A landscape with many valleys, sampled at points; each row gives a point and its height.
A ball rolls from a point to the lowest of its 4 nearest points, and stops where none of them is lower. Distance is the straight distance between rows; heights are no part of it.
q86 (h 22.3): [ 42   0 -20   4  32 -45 -38 -13   1 -48  22  -9  32  -7  47 -21  -6 -24
  30  -2  71  -7]
q834 (h 37.3): [-67  56 -11 -50 -11   3  21  33  26  44  18 -13   3  16 -47  51 -42 -18
 -82  52 -15 -47]
q775 (h 9.8): [-29  29  28 -23 -11  16  29  -9  38 -10 -21  35 -11   2 -19  14 -14 -20
 -79  31 -69  38]
q112 (h 63.7): [-91 -12 -70 -21 -34 -15   5  12   1  14   7  32  27  50 -37  21 -37 -25
 -26  21  35 -34]
q393 (h 40.2): [-47  55  48   4   6  18  36 -26  32 -33 -11  35 -59   6 -54  24   3   3
 -77  19 -80  56]
q102 (h 28.6): [  40  -77 -114  -12   19  -78  -12  -45  -38   12    3   36   55    5
  -21  -48   14  -39   67    0   11  -45]
q342 (h 12.9): [-84  48  -4 -29  18 -23 -50  41  68 -23  28 -74  15  46  11  30 -49 -17
 -38  13  52 -85]
q154 (h 26.8): [ 29 -46 -14  -2   5  21  -2  10 -58  32   2  22  -1 -38   5 -15  61  40
  77 -35 -27   3]
q273 (h 22.4): [ 16  -2  44   2  17  24  -8  18 -19  -8  33 -13 -29 -12  58 -22   0  38
  46 -38  40  32]
q491 (h 43.4): [ -11   25   31    2    8   43   39  -45   39  -26  -29   53  -72   12
  -74   12   31    5  -61   -4 -100   46]
q852 (h 42.4): [ 23 -39  27  -9  21 -13 -22  16 -47 -11  17  -3  41 -44  42 -57  59  29
  80 -72 -21  45]
q493 (h 16.4): [-34   7 -15  -9 -16 -17 -19  26 -16   5  15 -14  45  12 -16  15 -36 -36
 -38  -7  31 -45]
q2 (h 11.8): [ 23  64  45  24  -7  17   3  43  16 -26  -9 -43  -3  13  33  -5 -42  15
 -22   0  37 -11]
q835 (h 24.2): [ 33 -40   4   5  34  10 -26  -2 -49   2  25   3   2 -34  31 -13  43  19
  53 -52 -24   2]
q183 (h 38.6): [ 24 -36   1  16  -9  18   9  12 -33  21 -29  42  -8 -48 -17  -7  68  40
  78 -34 -60  25]
q698 (h 15.8): [ -63   56   -3  -55   -8  -20  -10   49   42   26   17  -41    7   44
  -18   51  -46  -29  -54   35    5 -111]
q735 (h 23.0): [ 27 -23  57  18   5  34 -38  10 -18  -6  31 -14   1 -24  45 -18  30  47
  85 -50  30  56]
q814 (h 45.5): [-71  16 -38 -23 -34  17  17  29  18  45   3  11   9  33 -40  37 -44 -29
 -55  21  20 -29]
q670 (h 19.2): [ 22 -23  24  -1  25   7 -22   8 -20 -29  25 -10   8 -21  68  -6  31  25
  56 -43  12  26]
q399 (h 19.4): [ -4  82  36   1 -23  41   6  32  47  -6 -15 -67 -12  18   7  14 -44  17
 -49  24  28 -12]
q664 (h 25.6): [-15  25  67  17  -9  27  42 -17  42 -13   6  32 -57  -3 -17   7  -2  -6
 -57  37 -50  60]
q99 (h 26.0): [ 26 -49 -12  35 -26 -11   9  16 -41  28 -25  47  -8 -59 -40 -16  64  40
 109 -36 -32  54]
q749 (h 27.0): [ 25 -70 -12  33  -3   8 -19  -6 -52  28   5  21  17 -66  -2 -34  75  58
  92 -50 -19  13]
q592 (h 15.1): [  6 -84 -42  36  18 -10  -1 -26 -49   6  14  20   3 -14   7 -36  39  31
  88 -14  -2  -5]
q51 (h 17.3): [ 13   3   9  -2  20  -1 -14   2 -35 -23   9   3 -11  -3  45 -12  -8   9
  18 -21   7  12]
q336 (h 39.8): [-32  37   7 -30 -37  12   4  34  27  14  -9 -26  12  10 -20  41 -27 -28
 -67  42 -28  20]
q114 (h 31.2): [-58  69  99  29 -11  40  33 -32  28 -11  -5  -6 -48  -1 -19  26  -6  -3
 -90  27 -42  39]
q728 (h 17.5): [  6   2 -20   5   7 -18 -16 -14 -22  -5  -2   8  35   5   1  -7 -12 -27
  -5 -18  43 -18]
q175 (h 26.3): [ 40  32  72  13 -19  61  15  18  16  16   5 -16 -56 -28  33   6  -3  22
  20  -3  13  37]
q64 (h 7.1): [ 28 -16  25   0 -34  14  24  16 -10  24 -21  36 -14 -45   0  11  78  37
  73 -20 -69  58]
q552 (h 52.5): [ 50 -28 -35   9  15 -50 -24 -41 -34 -10  -2 -36  66   9  10  -5 -20 -60
  32 -14  93 -45]
q320 (h 15.9): [-12  44  -1 -23   9 -27 -24  22  -7 -38   2 -17  24  13  17  -1 -30 -22
 -35  -8  30 -20]
q544 (h 27.8): [-21  34  26 -18 -26  13  14  27  15  -5  -4 -31  -8  25  17  -1 -43 -14
 -58  29 -26  10]
q940 (h 69.4): [ 74 -50 -39   9  27 -56 -34 -45 -46  18  11 -25  24  -5  23 -21   3 -47
  80 -14  81 -55]
q537 (h 18.7): [ -4 -69 -46  34  -8  -8  -4  -9 -58  17 -23  32 -19 -26 -17 -11  46  54
  78 -24 -20  14]
q540 (h 16.9): [ 21   6   1 -19  19 -25 -18   4 -31 -22   5   2  12   5  28 -20 -18  -9
 -11 -19   8 -25]
q709 (h 19.8): [ 34  -1  24  -4   8  25  31  -4  -1  -1   6  36 -41  -8  33 -13  30   5
  17   7 -53  45]
q463 (h 28.3): [ 66   9  80  25  -3  35 -36   0 -22 -36  22 -22  41 -59  33 -36  24  59
  94 -73  41  44]
q813 (h 16.5): [ 34  19 -14 -10  22 -50 -49  -7   5 -49  -4 -36  35  10  35   3 -23 -33
   3   1  72 -38]
q589 (h 49.3): [ 69 -35 -27  -3  33 -15 -30 -33 -34   4  24  -8  21 -15  31 -37  24 -27
  64  -9  38 -47]
q568 (h 61.8): [ 71 -38 -20 -28  29 -20 -41 -23 -24  -4  42 -22  43 -38  52  -7  40  -6
  91  -8  49 -14]
q908 (h 23.6): [ 10  37  89  36  -1  35  25  -6  45   2  -3 -29 -44 -22  -3  29  -6  -6
 -70  30 -16  46]
q461 (h 18.9): [ 19 -23  -2   1  17  37  -5  -2 -40  16  -3  34 -10 -22  17 -13  27  23
  49 -32 -31  -4]
q784 (h 32.2): [ 38 -55  15  27 -13 -14  -2  13 -51  23 -22  45   5 -79 -35 -25  70  43
  98 -55 -52  48]
q603 (h 60.6): [-48  -1 -53 -20 -42  21  33   4  46  30  -7  22   2  48 -72  27 -30   8
 -63  40  -8   6]
q89 (h 43.1): [ -52   24    4  -22  -17   39   24  -10   49    9    0   24  -24   10
 -103   40   -8   -3 -110   27  -57   36]
q365 (h 21.1): [  1 -69 -80  19  24 -43  -5 -32 -32 -20 -11  49  -2   9  -8 -36  20  41
  42   0 -11 -25]
q108 (h 18.4): [ 14  16   8  10  28 -19 -28  -1 -15 -54   5 -13  -9  10  45 -14 -24   8
   1 -14  36  -3]
q137 (h 58.0): [-75  51  44 -14   5  26  33 -28  63  -2 -12  40 -35  17 -78  23  -3   7
 -88  27 -82  75]
q257 (h 27.2): [ 16   9  52  15   5  44   7  35   1  10  13 -12 -33 -15  48  -8   0  21
  58 -37  11  45]
q149 (h 37.2): [ 65  -1 -42 -16  29 -51 -45 -26  -3  -6   4 -21  61  -6  29 -24 -13 -44
  66  -8  78 -29]
q29 (h 34.0): [ -41   72   59    2  -27   36   11    1   64    1  -12  -81   -4   -7
   -4   48  -21    4 -102   51    1   -6]
q690 (h 16.6): [-45  31 -19 -31 -11  -8 -20  36 -12   3  22 -42  13  27 -16  38 -42 -35
 -55  20  14 -66]
q803 (h 27.1): [ 35  -1  43  25  15  39 -23  -2  -8 -17  28 -12 -19 -32  63  10  -9  35
  59 -18  60   6]
q644 (h 65.2): [  8 -54 -38  18  -3 -50 -13 -35 -45   2  10 -11  66  28 -17 -19  -8 -53
   4   4  65 -32]
q964 (h 18.3): [ 14 -37 -35  36  -9   0  18   0 -23  20 -39  46 -39  13 -19  -4   5  28
  21 -14 -19  14]
q839 (h 24.3): [ 27 -40 -28  21  17  -3  -9 -17 -52   9   4  16  23   5  16 -33  25   2
  13 -25  32 -34]
q658 (h 25.1): [ -4  31  -1 -26 -15   9  20  19   8  11 -15   9   9  18 -22 -11 -20 -23
 -57  34 -28  15]
q163 (h 18.0): [ 11  -4 -31   6 -12   6  14   7 -28  16 -17  35   1  16 -12 -22 -12  -6
 -31 -18  -3 -14]
q962 (h 49.4): [-55 -40 -81 -24 -21 -30   6   0  -5   8 -19  42  17  51 -40  -7 -16   2
 -12  -9  -9   3]
q144 (h 16.0): [ 13  26  43  11   9  10   2  20   5 -10   3 -26 -28  25  41  -5 -34   7
 -15   0  10  15]
q318 (h 17.9): [ 39  -4  -2  -4  -6  30  32   2 -21  20 -28  41 -27  -1 -10 -15  20  15
   2  -1 -39  -6]
q56 (h 5.4): [ 12 -74 -31  29   4  -7 -16 -20 -52  11  26  11  22 -40   9 -39  62  25
  65 -30  14 -18]
q319 (h 26.9): [-28  66  42  11 -26   8   8  15  41   2  -5 -64  -1  15  18  21 -45  -9
 -61  21  -1  12]
q304 (h 19.7): [  13  -89 -101    6   36  -53  -21  -34  -47   -4   -2   35   19  -28
  -19  -29   50   30   75   -2  -16   -8]
q289 (h 25.0): [ 50  73  82   8   5  52   5  -6  53 -14   1 -38 -50 -37  16  34 -35   7
 -37   7 -11  24]
q983 (h 61.9): [ 20 -54 -66  15   8 -82 -12 -53 -30   4  -5   1  51  25   8 -33  -1 -49
  41   2  57 -27]
q150 (h 21.5): [-13  50  51  14 -25  18  21  17  46  -5 -18 -35 -28  -1  26  19 -27  -8
 -75  31 -22  26]
q953 (h 45.9): [ 50 -39  28   7   0  -9  -9  18 -54   6   0  14  20 -75  21 -46  63  46
  98 -71 -54  38]
q716 (h 18.1): [ 19 -17  16  -8  22  31  23  13 -23  13  -4  24 -27 -21  32 -22  21  12
  33 -17 -37   3]
q469 (h 26.4): [-77  37 -27 -16  -8 -17  14  43  25  54  19  -2 -14  30 -40  51 -51 -15
 -68  49  17 -79]
q944 (h 19.6): [ 19 -18 -28   3 -30  21  38  -9  29   6 -35  42 -24  21 -41  -4   3  12
 -24   5 -46  15]
q554 (h 15.4): [-23   7 -31 -18  14 -55 -46  14   6 -20   3 -54  51   5  13  35 -12 -60
 -23 -10  71 -55]
q375 (h 25.7): [  20  -88 -108   -4   20  -76  -14  -48  -32   -8   -9   37   41    4
  -14  -45   28  -22   47    0   10  -32]
q577 (h 20.1): [-12 -41 -64   5   5 -25  27 -12 -20 -17 -29  45 -13  35 -18 -30  -1  21
  27  -8 -27   0]
q508 (h 49.6): [-49  32   2 -45 -20  37  29  -5  48  24   1   6  -8  11 -73  55 -28 -13
 -96  53 -24   9]
q424 (h 14.2): [ -60   46   -8  -37    4  -20  -22   30   39   14   23  -49   22   19
    3   45  -36  -40  -66   14   23 -101]
q713 (h 25.8): [ 21  90  95  18   2  44  -9  -7  74 -21 -20 -56 -29 -25  -3  31  -3   3
 -78  26 -12  29]
q880 (h 21.2): [ 14   7  25 -10  -2  30  35 -31  32  -9 -20  41 -41   4 -19   0   9 -11
 -26  20 -48  29]
q922 (h 14.3): [-39  42 -15 -13  -5 -28 -53  23  37 -47  -4 -54  39  10  15  18 -43 -11
 -24 -18  52 -34]
q107 (h 25.2): [ 13   3  61  11   1  37  41   8  29  -2   2  11 -46 -12  35  11  19  -7
  -5  23 -55  49]
q879 (h 18.5): [ 14  45  55  17  -6  31  18  21  32  -1  -5 -31 -39 -15  34  -1 -30  12
 -32  18   7  33]
q686 (h 36.8): [-15 -52 -71   3  17 -35   1 -24 -29   5 -15  42  35  38 -10 -22   7 -10
  16  -8  21 -23]
q210 (h 31.9): [-27   4  23  -8 -12  33  26 -31  41 -10 -24  29 -48   0 -82  20  -3   0
 -85  15 -65  40]
q105 (h 18.8): [  7  17  50  13 -12   8  27  18  20 -15  -2  -4 -32  16  26  -4 -15 -10
 -38  32 -11  46]
q128 (h 35.0): [-25  28 -11 -29 -11  14  27   7  19  22  -7   3  -2   7 -52  17 -18 -21
 -72  43 -17  10]
q497 (h 49.0): [-32  -2 -32  -3 -36  13  23  12   2  22 -23  43  11  36 -61  16 -28 -11
 -38  15  -9   2]
q127 (h 36.9): [ 16 -76 -73  18  17 -68 -18 -55 -35   3  18  13  29  12  18 -50  42 -12
  77   7  29 -20]
q373 (h 31.3): [ 34   4  52  20 -12  36  12  17   1   3   0 -17 -48  -1  47   1   0  20
  41 -17   7  33]
q40 (h 17.0): [-71  60  12 -26 -13  12 -11  27  68   0   6 -87   5  43   9  48 -41   7
 -52  50  17 -28]
q808 (h 20.0): [ 33 -23  -7  23 -27  29  43  -6   4   6 -37  43 -50 -20 -35   7  48  10
  32   0 -65  18]
q222 (h 41.1): [ 26 -55 -41  41   6 -36   8 -26 -45  -2  13  29  39  15  10 -40  31  -3
  33 -14  29 -18]
q982 (h 64.2): [ 73 -26   8   8  39 -21 -39 -30  -8 -35  38 -30  27 -34  73  -6   9   8
  98  -2  65   0]
q20 (h 51.4): [-62 -36 -61 -14  -6 -37  -1   5 -20   9  -5  23  49  45 -23   0 -10 -24
   2  -2  43 -34]
q547 (h 28.2): [-57  53  33 -21 -16  12   4  15  57   8   7 -45   3  19 -13  41 -54  -5
 -88  65 -16  21]
q116 (h 13.6): [-86  80   0 -33  15 -23 -23  27  81   7  20 -67   4  63   8  50 -53  -6
 -46  29  28 -90]
q341 (h 17.7): [ 32  -1  -6 -10  10  11  10   7 -33   8   2  26 -11   7   8 -24   7 -13
  12 -23 -17  -3]

Call two points neighbours if one is among the 4 nearest of the other. Go from one point of each pair to the other, from neighbour to neighbour, staying as low as possible. Name the highest point that can't be avoided.
q64 and q775 => q880
q342 and q64 => q808
q342 and q56 => q365

Where does a ball stop that starts at each point below?
q814 => q342
q784 => q56
q834 => q342
q983 => q56
q713 => q2
